A landscape with many valleys, sampled at points; each row gives a point and its height.
From any point a ball rolls to the lowest of the 2 points nearest to it. It stops when none of these is lower. Distance is the straight distance between rows; heights are no part of it.
<348> h=7.28: [161 181 160 127 149  87 167 132 158 142 149 111 168 159  71 109 113 140
 119 117 108 128 120]
<592> h=5.74: [158 164 135  97 165 143 101 113 128 173 168 175 107 164 112 178 129 132
 129  83  51 163 105]
<869> h=5.10: [115 105 125 116 161 136  92 126  99 118 138 141  86 138 141 183 144 130
 120  96 100 129 135]
<478> h=2.81: [164 126 158 101 112 144 150 137 161 142 126 150  98 118 149 148 115 119
 122 120 127 123 113]
<714> h=3.84: [121 110  85 129 111 102 123 152 137 123  97  91 156 179 115 112 134 144
 140 208 174  89 119]
<439> h=8.11: [142 135 118 149 136 121 110 125  82 110 144 124 118 117 105 155 131 158
 115  84  93 186 133]
<421> h=8.13: [110 153 110 135 163 107 156 178 107 144 111  76 193 123  97  92 152 142
 102 109 140  90 145]
<905> h=3.72: [ 93  84  95 144 126 126 132 177 124 114 106 122 151 100 167 131 164 150
 130 138 141 148 129]
<607> h=8.15: [147 130 149 134 129  90 137 171 155 154 100 122 152 162 170 119 137 109
 120 154 171  74 131]
<1011> h=4.93: [148 149  84 117 107 120  88 160  87 178  62 102 164 175 138 153 147 113
 102 198  95  89 124]
<850> h=2.92: [123 126 143 119  84 142 111  96 109 156 101 170  97 123 136 168  86  97
 144 121  80 174 115]
<225> h=8.35: [145 127 179 130 160 152 143  77 136  87 180 144  54 112 147 108 105 122
 139 102 189 140 151]
<31> h=6.17: [139 145 168 114 143 124  78  99 126 151 128 204 103 158 115 202 124 126
 127 100  49 153  98]
<205> h=8.79: [100 140 100 134 123 143 172 106 133 160 133  74 181 143  81  59 129 139
 123  81 148  49 109]
<985> h=5.63: [162 157 128 121  77 126  91 136 143 170  74 159 158 167 129 177 115  94
 138 188  87 124 103]
<866> h=3.28: [ 58  96  89 143 128 167 183 133 140  98 155  94 164  82 131  67 154 169
 128 139 140 150 150]
<164> h=2.62: [112  75 133 129 104 124 125 171 108 107  71 160 121 126 143 162 138 112
 114 182 141 137 144]
<953> h=5.87: [182 167 178 117 155 128 142  66 147  88 148 171  71 129 140 140 111 141
 135  80  97 150 147]
<80> h=5.25: [164 168 140 105 161 145 139  98 118 180 146 157 131 174 106 136 119 153
 121  45  44 163 125]
<373> h=4.89: [114 145 154 119 132 128 163 135 160 121 151 104 123  96 121 104 104  95
 145 149 131 129 172]
<875> h=7.97: [154 103 174 141 160 144 110  84 130  70 177 151  55  92 172 123 125 136
 155 118 196 181 161]
<638> h=5.39: [182 190 113 102 106 119 118 158 153 166  74 150 168 174 128 142 115  97
 126 199  98  86 121]
<1075> h=4.66: [150 158  85  99 147 111 126 135 133 171 116  97 179 166  66 114 132 150
 133  81 105  92  97]
<631> h=8.34: [111 115 107 141 153 117 124 161  83 108 129 106 132 118  96 145 133 161
 116 106 134 176 120]
<75> h=3.33: [145 127 159  96 128 177 152 117 153 142 151 124  87  86 156 129 101 116
 131 101 151 142 139]
<157> h=7.98: [102  80 150 158 127 181 112  67  76  98 125 149  73  95 156 146 144 141
 125 134  96 214 163]
<868> h=2.59: [146 105 106 143  58 105  71 158 123 133  88 174 128 137 154 163 143  92
 109 201 135 102  77]
<249> h=5.79: [156 149 131 110 129  85 128 120 193 142 130 141 139 183 126 126 111 131
 156 106 126  93  82]
<1054> h=3.14: [144  93 145 145  85 102 135 122 159 121  96 153 112 106 170 124  97 121
 166 127 157 170 127]
<265> h=3.83: [172 158 145 149 147 124 102  82 107  92 169 157  67 112 184 142 111 116
 151  94 135 178 168]
<526> h=5.11: [177 181 116  99 111 127 119 139 152 158 107 144 164 170  93 152 126 149
 114 147  71 120  76]
<37> h=7.26: [135 155 145 134 169 101 157 104 125 106 151  91 141 120  74 105 124 154
 128  65 113 142 153]
<788> h=4.45: [109 101 116 102 138 124 129 141 124 153  86 102 129 177 119 158 124 131
 133 147 128  88 127]
<648> h=6.65: [103  91 155 142 144 179 138  98 105  97 135 133  88  84 164 121 121 135
 142 150 137 220 193]
<149> h=3.26: [105  86 108 136 125 124 141 185 136 101  90 126 150 112 148 117 161 141
 122 190 172 118 137]
<586> h=5.40: [150 136 115  86 121 124 123 128 123 155 130 151 111 168  96 172 108 117
 122 138  90 115  88]
<626> h=5.78: [103  53 128 117 117 156 105 129 112  91 139 173  50 115 143 170 132 103
 132 162 130 141 136]
<441> h=1.96: [102  83 139 137 134 129 146 158 173  98 147 134 129  73 160  98 148 146
 137 125 194 130 120]
<143> h=6.55: [174 161 160 115 142  98 150 106 143 105 140 162 107 140 102 139 103 141
 134 103  83 152 130]
<791> h=4.73: [102  91 120 105 148 123 117 134 128 120 127 117  97 138 128 155 131 136
 140 120 124 113 131]
<131> h=4.43: [117 155 158 110 138 120 165 127 182 145 127 108 146 131 119 102 110 102
 143 118 129  67 139]
<1104> h=3.25: [117  91 138 139  62 142 112 140  95 114  63 179 112 102 117 177 111  90
 114 201 113 144 121]
<723> h=5.82: [128 139 161 126  68 153  68 108 128 177  72 178 155 158 108 195 118  92
 116 194  69 123 104]
<425> h=7.65: [153 164 119 147 105  96 140 156 155 142 103  72 202 143 111  92 139 138
 131 175 139 101 129]
<365> h=8.77: [ 87 103  82 129 122 127 131 138  86  90 119 139  95 101 116 144 107 124
 152 145 123 169 143]
<671> h=8.48: [ 54 157 149 174 160 129 167 100 117 111 174  97 148 118  71  49 143 104
  96  69 139  66 137]
<1074> h=6.00: [100 121  93 129 143 161 173 106 106  92 187 111  89 100 165  86 124 133
 132  73 147 128 154]
<971> h=3.03: [182 126 116 136  59 112  68 137 141 134  70 161 134 181 139 168 144 109
 109 229 141  82  84]
<43> h=8.78: [114 108 144 152 127 120  94 175  99 143 123 145 133 100 147 176 144 120
 113 152 135 192 117]
<819> h=2.77: [ 99 140 119 139 179 123 130  88 135 132 216  93 129 133  98  83 137 119
 142  68 129 109 159]
<1103> h=4.87: [173 160 107 106 120 117 114 141 148 159 105  96 182 165  82 135 141 164
 129 136 102  93  89]
<241> h=3.56: [150 125 150 135 102  86 121 125 154 131  93 134 132 135 119 137  88 133
 172 129 142 173 117]
<756> h=9.09: [121 135  60 129 103 116 132 144 129 129  88  76 180 127 128  96 148 150
 138 125 136  66 113]
<840> h=5.15: [180 183 103 102 126 112  98 162 127 173  85  97 181 171 131 129 147 110
 101 204 107  75 127]
<646> h=3.47: [158 129 100 133  95  91  78 151 140 135  88 117 156 186 123 144 136 136
 137 220 169  99  94]
<1004> h=6.43: [102  80 159 142 105 156  77 101 104 123 136 187  59 109 156 186 127 100
 122 135 117 172 129]
<116> h=5.51: [139 100 137 138 117 132 113 126 128  71 157 154  71  62 150 142 133 132
 137 126 141 183 133]
<680> h=7.27: [146  87 148 149 136 157  95  63 102  65 155 173  47  87 185 124 126 120
 163 134 161 211 174]
<1006> h=3.16: [102  73 140 140 155 155 158 147 142  74 170 144 109  81 161 109 158 166
 111 121 175 152 146]
<194> h=4.47: [128 132 108 121 117 133 139 152  93 149 110 110 135 139 140 151 139 143
  96  93  90 129 125]
<976> h=2.96: [144  87 131 162  39 135  82 170 120 139  91 193 140  98 161 170 152  85
  89 224 139 118  85]
<894> h=5.02: [182 161 163 126 172 121 111  91 122  96 166 181  59 153 162 158 111 116
 142  82 124 141 158]
<589> h=1.08: [ 89 111 106 141 141 117 124 106 146 119 135  85 147 100 120 107 121 146
 178 100 115 167 150]
<53> h=3.85: [145 133 122 138  94  84 101 137 129 138  72 120 155 171 119 152 103 132
 153 165 140 144  99]
<186> h=1.86: [118 130 108 122 121 120 120 110 131 142 119 106 129 124 106 138 103 126
 164 117  77 167 130]
<188> h=5.62: [132 126 153 122 157 137  67  91 101 136 141 165  80 138 134 198 132 120
 126  89  83 160 134]
<573> h=2.47: [137 130 104 125  72 140 123 110 114 163  98 115 136 133 119 149  99 133
 142 134  78 168  92]
<310> h=3.80: [125 163 164  91 164 173 136  90 150 127 168 117 100  87 120 117 106 122
 145  85 149 122 147]
<1002> h=7.99: [148 154 122 129 134  88 147 158 136 142  98  93 177 172 161  79 155 126
 107 172 176  35 130]
<576> h=4.46: [134 157 111  91 170 128 141 102 150 159 147 111 145 157  59 107 116 142
 145  65 105  89 106]
<924> h=7.12: [139 187 124 129 186 135 131 118 105 101 204 124 102 107 118 107 135 133
 102  52 150 111 154]
<955> h=7.32: [114  97 165 126 124 188  89  67  74 114 128 170  54 106 136 183 117 118
 102 139  92 181 148]
<520> h=6.38: [128  68 141 153 107 147 105 105 124  82 156 197  55  82 178 123 121 104
 155 143 159 205 134]
<649> h=5.64: [155 148 123  81 168  91 125 133 156 139 134 167 125 187 100 149 118 130
 134 101  89  89  96]
<501> h=6.94: [157 177 154 119 164 100 149 107 141 119 171 128 131 137  72 123 124 149
 126  88  70 159 135]
<896> h=4.14: [103 105  91 120 135 142 142 166 109 148 108  88 154 111 150 124 147 145
 116 104 120 115 136]
<492> h=5.17: [ 99  65 117 100 140 152 130 138 139  95 152 135  82 112 138 132 122 125
 145 153 166 126 138]
<73> h=8.91: [116 152 134 119 124 140 163 119 164 146 125  94 172 155 114  80 144 136
 105 116 165  15  99]
<517> h=7.48: [132 159 139 142 121 104 164 128 145 156 133  66 195 152  86  88 121 149
 126 136 128 115 130]
<747> h=4.18: [138 136  85 105 128 111 117 122 132 162  87  98 164 203 118 126 119 125
 147 172 156  65 122]
<107> h=1.95: [163 133 155 112  95 128 133 122 138 132 114 182  81 133 134 162  93  94
 127 134 101 161 115]
<630> h=7.68: [140 138 132 151 150 119 144  85  99  90 165 104 109 114 118 115 124 160
 128  72 116 187 156]
<14> h=9.01: [122 138  96 113 124 110 150 154 163 128 109  88 163 117 125  97 151 131
 122 122 135  29 109]
<145> h=4.78: [163 143 113 111 121 142 143 129 111 185 124 116 146 146 120 134 127 151
 111  57  74 136 116]
<834> h=8.54: [ 83  96  79 143 119 111  94 154  68 101 111 130 130 122 111 162 132 136
 131 144 121 172 113]
<1055> h=5.53: [113 114 151 131 122 156 146 128 140 129 140 108 104  88 136 120 108 113
 150 164 129 191 162]
<1131> h=1.91: [ 75 135 113 140 161 118 144 116 143 107 174  85 146 102 107  77 127 130
 154 100 141 121 144]
<150> h=8.51: [138 117 147 132 126 124 138 196 132 133 138 143 121  91 160 139 131 119
 105 153 179 158 126]
<411> h=1.27: [107  81 157 151 120 117 157 138 177 101 121 117 148 121 139 105 143 166
 136 136 194 112 108]
<248> h=7.75: [128 194 156 148 177 165 166  67 102  84 196 116 108  94 117  79 123 126
 110  59 158 106 176]
<1037> h=8.65: [ 77 152 155 159 143 141 165 107 131 155 169  80 176 137  72  51 135 118
  99  86 155  73 106]
<109> h=8.00: [139 175 115 132 158  98 147 151 124 170 115  77 214 161  96  68 157 138
  88 102 136  33 121]
<879> h=5.04: [105  95  88 134 124 165 148 122  93 104 174 121  89  97 164 116 142 149
 127  99 109 176 147]
<376> h=4.10: [ 87  92  81 121 119 174 171 136 113 115 146  98 134  81 139 100 136 148
 132 134 107 168 151]
<215> h=4.70: [102 105  87 112 132 124  92 180  83 167  83 115 143 168 144 163 145 111
 119 180 124 103 128]
<691> h=8.26: [ 95 178 144 142 171 153 176  94 110 110 177 108 133 110  78  62 123 116
  94  55 131  74 162]
<835> h=1.94: [ 87 103 132 152 125 114 159 138 167 116 138  84 163 135 125  74 157 155
 124 147 179  75 127]
<637> h=3.27: [124  84 162 161  21 149  78 125 106 161  76 205 131 115 142 174 132  68
  79 212 127 102  92]
<141> h=4.48: [ 95  81 112 153 118 135 128 152 130  82 120 165 121  84 174 121 144 130
 144 139 150 188 137]
<122> h=8.95: [ 93  98 126 162  87 120  81 165 113 145  95 134 165 103 150 161 152 115
 137 195 118 174 115]
<275> h=7.82: [152 170  93 142 134  94 133 158 125 160 101  66 204 168 124  69 153 142
 110 163 157  59 125]
<515> h=2.55: [ 73 116 102 132 132 135 171 141 139 108 137  86 167  96 122  67 148 144
 136 122 164 102 134]
<870> h=8.29: [163 113 164 128 115 112 119 178 154 166 104 150 135 138 162 147 123  98
 124 168 180 124 125]
<230> h=4.15: [108 169 148  93 176 139 143 108 165 126 159 120 120 115  97 106 103 116
 138  69 128  73 130]
<152> h=2.20: [151 145 156 139 128 104 141 110 144 109 130 151  94 104 176 118  99 117
 159  88 133 170 144]
<9> h=6.66: [121 147 104 120 156 122 157 148 104 123 184 110 120 104 148 102 134 125
  99  73 157 112 129]

Two balls start at each pair of points below. Name the first point that both come to, or write none.
<592> / <526> => none
<501> / <576> => none
<649> / <131> => <230>
<9> / <439> => none
<875> / <150> => none

Call two points neighbours if one is among the 2 nearest of the other. Go from one point of each pair to the other, from neighbour to neighbour, staying as low as possible. Name the highest point that can't be avoided.
<868> / <152> => <53>
<411> / <589> => <515>
<411> / <107> => <850>
